Points on a hilly landscape, in no order, each with its height.
A ball rolls from a point to the lowest of its 2 nearest points, and stops where none of them is lower. Distance is the straight distance between rows; heights are no part of it.
z_750: -10,3,-14,29,1,1,-21,0,-4,-1,10,-10,7,-16,8,-4,1,6,-8,4,4,2,-1,-3,-1,-11,18,-4,-1,-13,-22,3,-7,6,4,2,13,8,3,-22,1,3,-32,15,-10,9,9,-33,-17,-21,4,-13,-19,-14,-20,1,0,2,1,21,-21,6,-23,-6,-3,6,4,0,-5,5,-6,12,16,12  (h 431)
z_927: 0,-7,-11,12,3,-3,-7,-16,-13,8,11,-4,-8,9,-12,1,5,3,-7,2,-3,-12,-22,4,-13,-1,19,10,-10,3,-3,-1,-13,-3,4,-11,6,-10,-9,-18,14,30,2,10,-18,-5,-11,-2,2,-5,9,5,-1,-10,-12,-16,14,5,4,-9,2,-10,9,0,-10,38,3,-1,8,-2,12,20,6,7  (h 111)
z_82: 1,4,-8,-32,10,-8,4,-3,-11,5,-9,-6,15,-15,9,-14,11,-8,-14,-11,1,5,8,-4,9,10,5,10,-27,1,7,-2,3,8,16,-4,-2,6,-13,0,11,-12,-13,-11,-1,-10,11,7,7,-2,17,-3,6,-2,11,-10,-4,8,-11,-7,-15,-14,13,3,0,-17,7,-2,-1,14,19,3,3,-14  (h 262)
z_307: 12,23,14,-7,-12,13,5,19,-6,-37,-10,8,-3,-7,11,5,9,4,21,-6,15,10,18,-20,22,-5,0,-2,17,-17,-14,-9,0,-6,-7,-2,7,5,7,5,-15,7,3,15,-3,4,23,6,10,5,-9,-1,6,1,-9,11,-17,1,6,15,-4,15,-21,-5,-4,-23,-11,0,-8,0,-17,-5,-11,-15  (h 282)
z_717: -7,-9,-5,-1,10,-4,3,-5,9,-4,-16,-3,11,-16,7,-10,4,-2,-8,-13,-2,9,13,-5,16,-1,0,7,-11,-8,-6,3,-2,9,15,0,1,8,-1,4,-2,-14,-17,-7,-1,-3,10,-5,-9,-1,13,1,-8,3,-3,7,-1,1,4,3,-8,4,0,7,16,-20,-3,-16,-8,18,-2,4,12,-15  (h 191)
z_284: 2,0,17,-2,0,-11,3,-4,-8,2,1,-7,-7,28,3,4,-11,-12,18,9,6,-6,-21,11,-8,3,0,17,24,10,12,9,-5,-10,-6,12,-6,-27,-20,22,2,3,24,-12,7,-7,-38,8,26,-5,-6,2,9,9,8,2,10,0,1,-9,4,-8,10,2,-3,27,12,-5,14,-14,-7,-19,-19,-3  (h 683)
z_449: -15,1,1,28,2,2,-4,-10,8,7,4,-13,2,1,-15,-3,-19,3,-6,3,-3,3,2,-5,-28,18,-9,-2,0,13,18,22,15,5,-11,13,-13,0,2,-9,0,-11,-14,-15,16,18,2,-11,-8,6,0,-1,-18,-15,2,-13,-2,-23,-8,3,3,-13,-6,-11,2,16,-14,-1,-9,8,6,9,8,33  (h 597)
z_156: -14,0,2,13,9,-2,-14,-18,9,13,0,-9,2,11,2,6,-11,2,4,12,-4,-2,1,2,-19,15,-1,0,-1,13,12,5,-1,9,-6,-4,1,-9,10,3,1,0,-4,-14,13,1,-12,-6,-8,-6,2,0,-13,-1,4,-9,-1,-19,8,-7,3,-13,6,5,11,17,3,-5,12,-2,6,16,7,7  (h 501)
z_854: -1,5,-5,36,-16,-9,8,7,-1,4,4,-3,-9,-12,-19,-7,-4,12,-8,-11,10,-1,20,-7,-27,2,-17,0,12,20,13,22,16,-14,-11,23,-14,1,-4,-1,-5,-14,-13,-15,3,21,12,-5,-1,20,-2,-3,-17,-13,2,-15,-4,-18,-7,19,-1,0,-14,-12,-10,23,-14,-3,-15,2,5,-10,4,46  (h 538)
z_695: 5,7,-15,12,5,-5,-20,-18,-25,9,11,-10,4,-3,5,-5,2,7,-16,1,-7,-5,-19,1,2,-10,21,7,-22,7,-3,-10,3,0,15,-6,6,-1,-15,-31,15,29,-3,25,-19,-7,8,-6,1,-1,14,-7,6,-8,-9,-20,2,16,-15,-8,-12,-11,11,3,-17,9,7,11,-4,-2,17,16,11,5  (h 223)
z_186: -7,0,-1,30,-12,-2,4,-9,5,12,5,-10,-2,-5,-17,-10,-14,4,-8,-6,-2,-3,9,-3,-28,14,-15,-2,6,20,21,21,16,-6,-10,22,-19,-1,-5,-5,1,-10,-8,-17,12,19,4,-1,2,18,4,-2,-15,-7,2,-15,1,-18,-9,8,5,-19,-7,-14,-5,21,-17,-1,-11,6,6,-1,1,40  (h 572)
z_27: -16,6,6,-9,17,-12,1,-16,15,6,-19,-1,6,9,5,1,-8,-6,4,4,-3,6,23,2,-5,19,-8,-4,-16,9,15,4,-2,9,2,1,-11,-3,5,17,3,-22,4,-25,24,-6,-3,14,3,-4,10,6,1,15,27,-6,-8,-8,-4,-21,12,-9,9,11,15,-6,18,-16,5,4,8,0,4,-10  (h 299)
z_260: 10,25,9,-5,-16,2,14,14,-12,-24,-5,8,2,-11,15,8,10,4,21,5,14,6,14,-8,12,-6,9,3,16,-10,-5,-12,9,-9,-11,-9,4,-8,7,-11,-16,9,12,16,-11,4,25,5,13,11,-6,-15,5,-11,-14,7,-18,5,3,13,-9,7,-16,-11,-14,-15,-13,4,-6,-2,-3,-13,-15,-11  (h 237)
z_175: -21,-3,7,28,9,-3,-8,-12,13,5,6,-15,0,-3,-13,-3,-27,-1,-4,1,-5,10,3,-8,-26,19,0,0,-10,6,13,26,20,3,-6,20,-24,5,6,-12,-1,-18,-26,-18,22,14,2,-16,-12,1,8,1,-18,-15,8,-13,0,-18,-13,0,-2,-16,-9,-2,10,11,-4,-3,-16,16,7,20,5,42  (h 620)
z_763: -4,-5,-5,-15,5,-8,8,-5,1,1,-15,-5,13,-20,6,-12,8,-9,-10,-15,-1,5,11,-7,11,8,1,12,-23,-7,-1,2,-1,9,18,1,-4,6,-10,3,3,-15,-16,-12,1,-7,13,0,0,-1,18,-1,-2,3,5,1,-1,5,-4,-4,-13,-6,5,6,7,-22,2,-11,-8,19,6,2,9,-19  (h 231)
z_935: 2,20,9,24,-26,-12,15,16,-6,9,-1,-5,-16,-16,-5,-11,-11,6,5,-15,15,-1,13,-9,-15,-2,-20,0,13,6,4,8,9,-28,-10,29,-2,-9,2,6,-12,-16,-21,-16,-4,6,22,5,10,21,-15,-13,4,-8,11,-9,-9,-9,-7,-6,3,13,-15,-16,-19,8,-15,8,-14,-8,3,-25,-1,16  (h 443)
z_746: 15,-6,1,-29,1,3,6,11,1,-1,3,8,2,1,-1,8,1,-5,3,4,-2,-2,-3,5,18,-4,-3,-6,2,3,-1,-13,7,2,-7,-11,2,9,6,3,-4,2,17,10,-16,-4,-6,6,4,5,-5,7,0,9,-7,-3,1,3,8,4,2,2,3,7,5,-11,-1,-2,5,3,-5,-6,-5,-6  (h 230)
z_126: -16,7,10,-7,14,-10,0,-9,18,-1,-12,-1,5,5,1,1,-3,1,7,3,2,2,19,2,3,9,-10,-6,2,9,5,-8,-3,4,-3,3,0,-5,0,16,-5,-16,9,-19,14,1,-6,16,-5,0,6,2,6,7,16,3,-10,-10,4,-15,12,-3,10,6,12,-7,9,-17,4,4,2,-7,0,-9  (h 335)
z_521: 15,-4,2,-15,-7,10,0,8,-4,-6,8,12,-6,1,-6,15,-3,-4,9,9,-1,-1,-10,3,14,-16,-1,-6,12,1,-12,-13,2,1,-8,-14,6,7,7,-4,-7,14,13,21,-15,1,-1,-4,2,2,-9,-2,4,11,-15,-3,1,9,9,13,0,5,-6,3,-2,-6,-6,1,3,-10,-13,-7,-6,-2  (h 268)
z_345: 15,-15,-20,-21,3,6,5,-1,-16,10,18,9,-1,10,-5,11,3,-3,-5,7,-10,-13,-23,7,3,-9,4,4,-9,1,2,-6,2,10,16,-16,5,2,2,-19,10,26,21,26,-16,-11,6,10,5,1,-6,11,4,5,-17,8,14,17,-7,-10,3,2,0,5,-13,-7,6,15,-5,-7,1,-1,-8,-7  (h 199)
z_14: 6,-16,-12,-11,10,-4,-10,-4,6,9,12,-7,10,2,-15,-2,-8,-7,-21,4,-6,-1,-15,12,13,-8,10,4,-23,-10,2,-1,2,19,12,-6,8,14,5,3,6,10,4,16,-11,-5,-7,0,-7,-9,9,5,-17,10,-7,4,2,5,-5,0,3,2,8,13,13,-1,5,5,-4,-3,7,15,4,-9  (h 83)
z_747: 6,-8,-2,-34,7,-1,11,9,8,0,-6,4,10,-1,1,-4,7,-4,-14,-1,-3,-2,6,1,17,0,0,-5,-13,-3,7,-12,6,9,7,-9,-1,15,-1,9,2,-9,12,-1,-8,-9,-1,14,5,4,2,11,-8,8,1,1,0,-2,0,-2,5,-3,10,9,14,-19,5,-5,3,10,3,0,-1,-11  (h 182)
z_492: 0,7,3,6,-1,8,-7,12,8,-12,0,6,-17,-9,7,10,3,9,10,5,5,4,13,-5,10,-9,4,-14,24,-3,-17,-15,-4,-8,-9,-6,5,7,2,0,-2,-3,-3,4,-5,6,5,-15,-12,-1,-7,-8,1,-1,-10,9,-5,-6,10,16,-3,10,-13,-18,4,-4,-17,-5,6,-7,-10,-8,-5,6  (h 311)
z_48: 0,4,4,-52,6,-7,16,-1,-8,0,-4,6,10,-8,9,-18,7,-5,-7,-3,6,3,15,-8,8,8,-4,4,-16,5,11,-12,-4,-5,0,-3,2,5,-8,14,17,-13,9,-12,-2,-23,0,32,21,7,8,1,22,3,14,-9,-3,-9,-9,-14,0,-16,17,5,-2,-17,10,-3,4,3,14,-11,-6,-18  (h 326)
z_658: -3,-15,8,-2,0,-7,-6,-17,0,9,-2,-4,-13,29,2,9,-8,-12,0,9,-8,-6,-20,16,-25,9,11,16,13,7,14,12,-7,-9,2,3,-17,-20,-17,12,15,0,26,-19,13,-12,-26,6,24,-10,9,11,5,15,7,-3,26,-6,-9,-21,10,-15,8,3,2,30,17,1,23,-11,8,-6,-11,19  (h 593)
z_644: -19,2,-11,31,6,1,-18,0,-3,3,9,-12,3,-17,1,-3,-5,8,-4,-3,6,3,0,-11,-11,3,10,-5,4,-3,-8,12,-6,0,-5,9,13,4,2,-19,-3,-8,-35,-9,-7,12,9,-33,-18,-16,-3,-11,-17,-26,-7,0,-2,-10,5,12,-14,5,-12,-9,-1,10,2,5,-2,10,2,13,14,12  (h 468)
z_671: 7,2,8,-19,-2,-12,8,-12,-13,3,3,-7,-6,11,6,-9,6,-5,6,-4,9,-1,-19,4,-3,15,-14,22,7,6,16,8,-5,-20,-17,-2,-6,-18,-14,14,16,6,29,-5,1,-4,-19,6,31,0,10,-1,34,-4,15,-18,7,2,6,-15,5,-18,15,-10,-13,19,15,0,13,-5,16,-18,-3,-14  (h 645)
z_538: -12,11,4,-4,-2,-6,12,0,10,2,-17,2,8,-13,-1,-6,2,-4,7,-15,5,11,13,-1,2,5,-7,1,-8,6,-1,1,-4,-2,-9,11,-3,-5,-7,3,-1,-17,-5,-22,0,2,11,5,2,4,4,-11,18,-9,19,-3,-4,-6,-4,-12,1,-2,2,-1,-3,-19,3,-4,-8,11,6,-17,4,-24  (h 67)
z_641: 13,-20,10,-14,16,8,-2,16,12,-8,7,13,0,16,-14,11,6,-1,17,14,-18,-1,-2,8,5,-7,-4,-18,3,-5,-17,3,-9,13,0,-5,-3,12,8,17,-19,-1,12,12,8,4,-32,-1,-15,-5,-14,24,-1,19,-3,22,7,7,9,7,11,14,8,6,13,-1,-12,9,15,-11,-15,18,-12,8  (h 271)
z_780: -5,17,2,14,-21,3,17,8,6,-7,-10,8,6,-23,13,-7,4,-3,13,-7,14,13,13,-3,-1,6,-10,-2,-2,-10,-9,3,-2,-9,-13,13,-6,-3,6,-7,-11,-16,-12,0,6,0,25,-3,-1,13,0,-20,12,-12,14,14,-9,4,5,18,-16,8,-19,-3,-22,-31,-5,4,-17,12,-13,-24,10,-24  (h 178)
z_232: 5,-5,5,-17,1,-12,0,-14,-13,-3,2,-5,-11,18,-2,-1,10,-6,-4,-2,3,-5,-26,7,-10,3,1,25,8,7,11,10,-9,-23,-3,-6,-6,-15,-13,7,24,13,35,-1,-1,-6,-15,10,28,-5,14,1,27,1,9,-18,15,12,0,-14,7,-17,15,-3,-14,28,21,2,15,-5,17,-9,-3,-3  (h 629)
z_872: -10,4,-4,18,3,8,-7,1,13,-7,-9,4,-5,-13,9,0,5,9,1,-5,1,6,20,-7,6,-9,0,-7,11,-8,-16,-3,-8,-4,2,0,4,7,2,-4,2,-11,-19,-5,2,4,12,-17,-16,-1,-1,-5,-2,-8,-9,12,-2,-4,7,14,-7,14,-12,-11,7,-13,-11,-6,-3,8,-10,1,7,-3  (h 256)
z_620: -12,7,10,-1,13,-9,5,-23,17,15,-10,-6,-1,8,2,2,-15,-2,1,2,-10,4,12,7,-17,25,-16,-3,-12,9,25,9,5,0,-6,6,-25,-11,4,9,5,-21,2,-29,26,-5,0,9,5,6,3,4,7,8,24,-12,-1,-12,-7,-27,15,-10,10,2,8,-3,10,-8,4,1,9,-2,4,3  (h 250)
z_252: 19,-12,-20,-16,9,14,-11,14,-3,0,11,9,1,15,-5,19,1,3,-6,-3,-12,-5,-21,8,13,-6,4,1,-6,-12,2,1,1,21,9,-14,20,15,6,-6,-8,17,13,20,-5,-3,9,3,-9,-8,-22,9,-8,11,-12,14,10,14,3,4,8,9,-5,15,4,-17,3,20,-6,-13,-10,9,-6,-14  (h 273)
z_386: -8,17,14,3,4,-10,16,-13,12,10,-8,-13,1,3,-4,-3,-1,-1,5,-7,-2,6,8,4,-15,20,-21,1,-3,11,23,8,7,-10,-10,17,-15,-13,-1,8,4,-16,2,-20,16,5,2,11,8,16,-2,-3,18,-3,23,-12,0,-10,-7,-26,18,-9,8,-7,-3,0,-3,-6,0,-2,9,-15,2,-2  (h 184)
z_167: -9,10,0,0,-10,1,12,3,7,-6,-16,7,10,-20,9,-5,4,-5,10,-13,9,12,14,-1,7,0,-6,1,-2,-3,-8,-2,-1,-5,-8,7,-4,0,-1,-4,-3,-15,-7,-11,-2,0,17,1,2,5,2,-13,14,-5,9,5,-4,-3,0,5,-11,3,-13,0,-7,-29,0,-3,-13,12,-6,-19,9,-24  (h 125)
z_774: 10,-11,-12,-26,7,2,3,7,0,6,1,-4,14,-1,0,-3,3,-8,-19,-2,-7,-2,-7,6,19,0,5,2,-20,-10,9,-7,10,19,12,-7,2,13,-1,0,6,0,-2,9,-10,-10,1,1,5,-3,4,5,-17,6,-4,3,-2,3,-6,5,-1,-2,7,6,13,-17,3,4,-1,10,5,5,2,-14  (h 138)
z_893: 3,-26,6,-3,13,9,-10,6,1,-6,9,13,-1,15,-18,7,0,-9,7,19,-11,-5,-11,13,-7,-14,-2,-6,10,5,-17,1,-12,9,5,-8,2,4,7,9,-9,7,12,11,7,7,-34,7,-15,-11,-8,19,-1,19,-9,16,14,5,2,6,9,14,3,4,2,10,-9,0,12,-16,-16,16,-11,17  (h 229)
z_220: -9,19,0,34,-30,-3,16,11,2,-2,4,9,-1,-24,13,-6,7,6,1,1,16,1,3,-13,-14,-3,3,-9,-3,2,-9,5,2,-13,0,6,-2,-16,2,-23,-7,-13,-17,7,2,9,36,-7,-8,10,1,-22,11,-34,0,17,-16,17,-1,19,-9,10,-14,-15,-28,-8,-2,19,-15,8,-8,-16,6,-3  (h 278)
z_328: -8,17,0,28,-26,1,14,4,8,-4,-2,5,2,-27,12,-3,5,3,6,-4,14,5,9,-9,-8,-1,-3,-5,-4,-5,-9,7,-3,-11,-3,13,-2,-5,9,-13,-11,-15,-17,6,9,7,33,-6,-10,13,-1,-24,11,-20,8,19,-11,12,4,22,-10,14,-17,-6,-26,-21,-2,12,-19,8,-14,-21,11,-13  (h 228)
z_664: 11,-11,-8,-10,-7,4,0,-12,-18,9,11,11,-5,2,-8,6,4,-4,-5,3,-7,-18,-19,3,-1,-16,7,4,-4,8,-5,-13,-3,-2,7,-12,2,-8,-5,-18,12,31,18,20,-21,-8,-2,6,6,0,3,1,11,5,-16,-5,11,13,-1,-7,-1,-1,6,4,-17,11,6,4,-3,-4,2,-1,-6,0  (h 222)
z_800: -3,27,-3,38,-37,-4,18,20,-13,5,3,5,-9,-17,5,-10,-3,8,1,-2,22,-7,-1,-13,-16,0,-5,-9,3,5,-3,1,11,-20,-3,15,-1,-20,2,-21,-4,-5,-21,2,-2,11,33,-6,4,12,-7,-20,11,-29,7,4,-18,15,-10,9,-3,6,-12,-20,-27,8,-6,17,-14,-2,-4,-21,1,11  (h 340)
z_93: 6,-23,-12,-14,3,-2,-3,-8,1,7,14,5,5,5,-17,3,-4,-8,-14,9,-6,-7,-17,11,2,-13,1,4,-14,1,4,-2,-8,11,9,-8,7,5,7,4,4,14,17,10,-9,-3,-14,13,-6,-7,5,17,-6,15,-11,3,7,8,-4,-7,8,3,10,12,2,9,6,1,0,-5,6,15,-2,-7  (h 133)
z_587: -5,-18,10,-7,5,-2,-6,-19,-2,7,-7,3,-6,32,6,11,-16,-18,7,9,-5,-8,-13,17,-23,9,5,9,15,3,16,10,-13,-1,-3,-1,-17,-14,-6,18,2,-1,19,-28,18,-15,-34,1,21,-13,3,12,2,26,9,-3,14,-12,-4,-19,8,-8,13,12,8,26,16,0,20,-7,2,-6,-6,26  (h 570)
z_848: 5,13,11,-36,-2,-8,17,-6,-12,-2,-3,4,8,-7,12,-14,1,-1,6,-3,12,9,14,-3,6,14,-10,10,-12,6,12,-12,-6,-10,-16,1,2,-2,-16,17,11,-8,14,-12,-5,-18,1,30,24,10,4,-9,37,-1,17,-11,0,-11,-2,-23,3,-13,14,-3,-12,-12,7,-6,-3,7,13,-19,-11,-20  (h 354)
z_701: -14,-2,-6,18,5,0,-4,-5,9,0,-10,-4,3,-19,11,-3,3,3,-4,-9,2,7,15,-6,7,-4,3,-1,-3,-6,-10,5,-8,0,7,5,4,1,0,-9,-1,-15,-24,-10,-1,3,16,-17,-16,-1,5,-9,-5,-8,-4,8,-2,4,5,9,-12,5,-6,-3,5,-12,-3,-8,-8,18,-5,3,11,-9  (h 208)
z_668: -11,16,7,0,-1,-9,15,-5,5,6,-12,-4,3,-7,-7,-5,4,1,7,-15,4,10,7,4,-5,12,-11,2,-9,10,13,4,0,-8,-10,14,-6,-9,-6,4,3,-13,-2,-19,5,6,8,9,3,10,-1,-10,22,-11,22,-13,-2,-3,-6,-23,10,-5,10,-7,-5,-5,0,-5,-1,6,12,-18,4,-15  (h 124)
z_808: 18,-10,8,-19,14,10,-2,26,9,-11,3,15,-3,15,-8,11,8,5,14,2,-17,5,0,0,20,-3,-3,-21,2,-8,-13,-4,-4,8,-4,-4,-1,17,2,18,-22,0,13,12,0,-1,-18,2,-15,1,-16,22,1,15,0,16,5,6,11,7,11,15,8,7,15,-9,-9,6,14,-6,-16,13,-15,-1  (h 304)
z_37: 4,3,16,-7,-2,-14,13,-6,-8,8,2,-8,-7,21,8,0,-4,-7,18,4,7,-3,-15,7,-3,18,-14,16,14,5,21,7,-3,-13,-14,10,-11,-29,-17,23,5,-5,25,-12,10,-7,-31,6,29,3,0,4,19,2,12,-2,7,-1,1,-18,3,-15,14,-8,-3,21,13,-9,16,-6,2,-18,-13,-9  (h 665)
z_11: 4,-5,-11,19,2,10,-18,2,-1,-6,6,-8,1,-3,-2,-3,2,4,-13,3,-2,6,-4,2,14,-18,14,-7,2,-20,-22,-2,1,12,9,-5,13,18,5,-12,6,12,-22,27,-8,5,4,-27,-14,-13,-1,-7,-20,-1,-22,2,-1,3,-2,21,-13,11,-19,-1,8,0,-4,0,-7,-1,-10,17,12,4  (h 395)
z_831: 3,23,4,29,-34,-6,15,18,-6,8,-3,-2,-11,-21,2,-7,-11,3,6,-12,22,-1,5,-9,-12,-1,-18,-5,4,2,-2,3,8,-26,-5,27,-4,-15,6,-5,-9,-13,-28,-8,-3,6,30,3,7,18,-11,-15,12,-15,16,-1,-15,3,-11,0,-1,15,-18,-17,-24,4,-9,12,-20,-2,-5,-28,6,5  (h 398)
z_198: 1,-10,5,-2,17,5,-7,5,22,-3,-5,0,4,9,2,-4,7,6,0,4,-12,4,15,1,12,-2,1,-13,4,-8,-15,-7,3,11,13,-6,-2,15,10,20,-4,-8,0,5,12,-2,-13,3,-18,-5,2,15,-16,11,-1,17,-4,-2,6,4,8,13,6,6,27,-7,-9,-9,10,6,-2,15,-6,4  (h 390)
z_102: -7,-10,3,8,8,1,-18,-18,7,9,-2,0,-2,17,5,10,-14,-3,7,15,-1,-8,-2,8,-22,15,-3,0,6,10,11,3,-4,7,-5,-8,-5,-8,9,11,-3,5,1,-17,19,-3,-23,-2,-5,-9,3,8,-10,12,5,-4,3,-21,5,-7,2,-8,7,10,11,20,5,-7,14,-6,1,16,4,17  (h 525)
z_844: 16,-15,-25,-20,8,8,-3,5,-6,5,16,5,0,13,-5,16,-1,-1,-7,3,-12,-8,-23,10,6,-4,7,6,-13,-8,7,1,1,20,17,-16,15,7,6,-13,2,19,16,22,-11,-11,9,7,-3,-3,-15,9,-6,7,-15,13,11,13,-6,-3,9,5,-2,10,-3,-12,7,20,-5,-11,-4,3,-5,-13  (h 238)
z_985: 2,15,4,31,-20,-11,5,17,-7,0,5,-2,-20,-11,-13,-12,-8,14,-2,-11,14,-7,19,-12,-20,-3,-18,-4,18,10,10,16,12,-21,-18,19,-3,0,-7,5,-13,-14,-13,-15,-1,18,13,-5,0,21,-19,-6,-11,-9,0,-14,-4,-18,-3,6,1,9,-11,-14,-17,16,-14,0,-13,-9,3,-14,-5,35  (h 497)
z_354: 8,-2,5,-2,-1,10,-7,12,2,-8,6,7,-16,-4,-2,11,-2,4,16,13,3,1,1,0,9,-11,2,-10,25,3,-18,-15,-6,-3,-12,-9,7,6,-1,2,-7,7,2,12,-9,5,-9,-11,-11,0,-6,-8,1,5,-10,2,1,-2,11,16,-2,11,-7,-13,2,5,-16,-3,11,-16,-13,-7,-8,7  (h 313)
z_685: 2,-16,-11,6,-4,3,-3,-10,-14,4,11,8,-10,5,-16,6,1,-3,-7,4,-2,-16,-19,5,-9,-12,16,4,2,5,-5,-7,-12,-1,5,-14,6,-12,-10,-18,13,33,6,10,-21,-2,-12,2,-2,-7,2,2,-1,-4,-17,-8,14,11,6,-5,1,-3,6,1,-12,31,4,-3,3,-2,1,13,-5,9  (h 169)
z_154: 12,-1,-10,12,-5,19,-9,7,-7,-14,2,-2,3,1,4,4,13,6,-9,-5,-9,1,-4,-3,17,-18,9,-7,4,-18,-14,-4,8,12,11,-9,13,14,8,-14,-3,17,-12,31,0,9,12,-20,-4,-6,-12,-6,-21,-1,-21,6,-12,12,1,26,-9,11,-17,1,3,-9,-6,10,-10,-2,-10,15,7,-7  (h 361)
z_38: 13,3,0,-6,-1,21,-1,23,2,-19,-8,9,-2,2,6,4,15,11,1,-13,-7,1,7,-14,29,-7,2,-12,6,-18,-10,-10,5,5,8,-5,4,18,7,5,-8,6,-3,13,0,2,7,-3,-5,1,-14,13,-9,6,-11,6,-3,5,4,13,0,13,-6,6,16,-23,-8,-1,-2,4,-15,8,-3,-9  (h 356)
z_267: -3,-9,4,-10,1,-8,-3,-20,-7,5,-4,-4,-10,26,1,2,4,-9,-5,5,-8,-4,-23,9,-16,11,2,19,6,9,15,10,-10,-15,1,-2,-13,-14,-7,10,25,2,29,-10,7,-9,-23,9,24,-8,20,8,18,9,12,-12,20,6,-6,-18,8,-16,10,-2,-1,31,22,0,21,-9,16,-1,-2,2  (h 614)
z_51: 18,-2,3,-13,5,19,-1,27,8,-17,-4,12,-4,10,0,9,13,10,3,-9,-16,2,2,-10,29,-2,-2,-18,3,-16,-8,-8,0,8,3,-4,3,22,3,14,-15,2,2,9,-1,0,-3,2,-13,-1,-16,18,-7,12,-6,11,2,5,7,5,8,15,1,9,20,-20,-6,2,2,-2,-15,12,-11,-7  (h 341)
z_313: -3,-10,0,8,17,4,-12,3,13,2,0,-10,7,4,0,-11,2,4,-13,4,-7,4,9,2,14,-5,7,-6,1,-14,-14,-2,4,12,12,-4,4,15,10,10,-2,-4,-14,7,5,0,-12,-10,-21,-11,7,8,-23,4,-6,14,-5,-3,4,9,-2,9,5,4,27,-1,-10,-12,3,6,0,22,2,5  (h 416)
z_461: -13,4,7,-3,8,-6,-1,-7,14,1,-6,0,1,-1,0,3,-1,6,6,3,4,-1,14,2,3,1,-6,-7,9,11,3,-11,-5,-2,-6,-3,5,-7,0,7,-3,-8,8,-15,2,5,-6,6,-10,1,4,-1,3,-1,7,0,-7,-8,10,-11,7,-1,10,-2,11,-3,1,-14,8,3,2,-6,-3,-7  (h 362)
z_471: -2,0,-13,10,9,-10,-14,-16,-17,10,16,-11,-2,1,-10,-4,-2,5,-14,1,-3,-5,-19,7,1,-8,23,9,-26,-2,-2,-3,-7,4,13,-7,5,-2,-8,-22,15,27,-5,19,-17,-9,-6,-5,-4,-4,13,2,-2,-8,-11,-21,8,7,-5,-10,-3,-13,16,6,-7,26,5,4,1,-5,15,22,13,8  (h 174)
z_209: 2,-26,1,-6,6,2,-8,-2,5,1,6,9,-2,6,-15,6,-2,-7,-1,16,-4,-4,-12,10,-1,-15,-3,-1,6,7,-11,-7,-10,6,1,-10,9,6,8,6,-4,9,11,9,-6,5,-23,8,-13,-7,-1,11,-5,14,-8,5,8,4,8,4,7,9,6,7,5,10,-3,-4,9,-9,-7,11,-3,7  (h 187)
z_766: 10,16,7,-8,-6,17,8,22,-8,-28,-10,8,4,-3,10,-1,16,8,9,-13,4,0,12,-20,23,-9,2,-4,8,-20,-9,-10,7,-3,5,-5,9,8,9,-8,-12,10,-1,16,1,5,19,4,7,7,-11,3,-3,-2,-10,9,-15,7,7,16,-6,14,-14,7,-1,-30,-5,1,-6,1,-18,2,-4,-12  (h 317)
z_575: -12,-6,-2,9,12,-8,-16,-4,5,9,2,-18,11,-4,-2,-10,-3,-2,-13,2,-3,2,2,0,9,-8,14,-1,-6,-9,-10,1,0,13,7,0,10,7,3,-3,2,-2,-20,2,-4,3,-8,-16,-18,-14,13,-2,-21,-3,-2,0,-5,-1,6,3,-7,-4,6,5,19,5,2,-8,1,4,5,19,11,-1  (h 444)
z_936: -4,-16,7,-1,5,0,-11,-15,1,6,-6,6,-4,24,9,11,-16,-11,10,13,0,-9,-8,13,-19,10,-4,3,11,6,12,2,-11,4,-3,-4,-9,-12,7,15,-3,5,11,-23,18,-7,-33,0,8,-13,-2,15,-1,22,6,1,5,-12,2,-10,4,-5,15,13,11,21,13,-6,18,-6,-1,6,0,20  (h 549)
z_578: 18,-7,-12,-2,0,24,-13,15,-4,-8,9,8,-2,10,-3,16,6,8,-6,-2,-12,-2,-17,0,15,-14,6,-9,3,-14,-11,-5,7,18,8,-14,17,17,7,-7,-8,22,2,29,-1,5,9,-5,-10,-8,-21,2,-12,9,-15,9,-1,15,3,13,3,8,-13,9,3,-12,-4,17,-9,-11,-13,11,-5,-11  (h 316)
z_91: 1,2,-1,-47,4,-2,16,4,-7,-2,-13,0,14,-11,11,-16,12,-8,-11,-8,1,3,16,-6,6,4,-1,9,-20,-1,3,-12,3,2,18,-1,-1,8,-10,4,16,-12,-6,-8,-1,-19,11,20,24,6,7,-2,14,2,14,-2,1,-2,-15,-7,-11,-12,8,5,0,-33,8,3,-1,7,8,-10,4,-16  (h 297)
z_415: -19,1,1,16,14,-7,-22,-11,4,10,2,-18,7,4,-5,-3,-9,3,-5,7,-2,1,2,-1,-8,2,11,-1,-3,2,-3,3,-1,11,2,1,12,2,8,-2,-2,0,-16,-4,4,4,-10,-12,-18,-15,8,-2,-22,-9,1,-7,-4,-15,9,-3,-2,-8,1,6,16,15,2,-7,6,-1,6,22,11,5  (h 469)
z_60: 8,22,4,-1,-21,3,13,0,-12,-8,5,6,6,-12,12,5,8,4,13,10,3,-2,-3,0,5,-11,10,0,15,5,-7,-14,11,-7,-17,-8,2,-12,3,-18,-8,19,14,21,-15,2,14,-4,9,3,0,-22,8,-8,-12,1,-13,8,2,12,-13,-2,-12,-12,-19,-6,-9,8,-2,-10,3,-18,-9,-5  (h 194)

Where does a ball stop that starts at each point below?
z_750 | z_345
z_38 | z_60
z_48 | z_717
z_175 | z_538
z_620 | z_538
z_492 | z_717
z_51 | z_14
z_220 | z_538

Write out the way that a ball takes from each point below.
z_449 | z_186 z_854 z_985 z_935 z_831 z_800 z_220 z_328 z_780 z_167 z_538
z_126 | z_27 z_620 z_386 z_668 z_538
z_354 | z_521 z_746 z_747 z_774 z_14
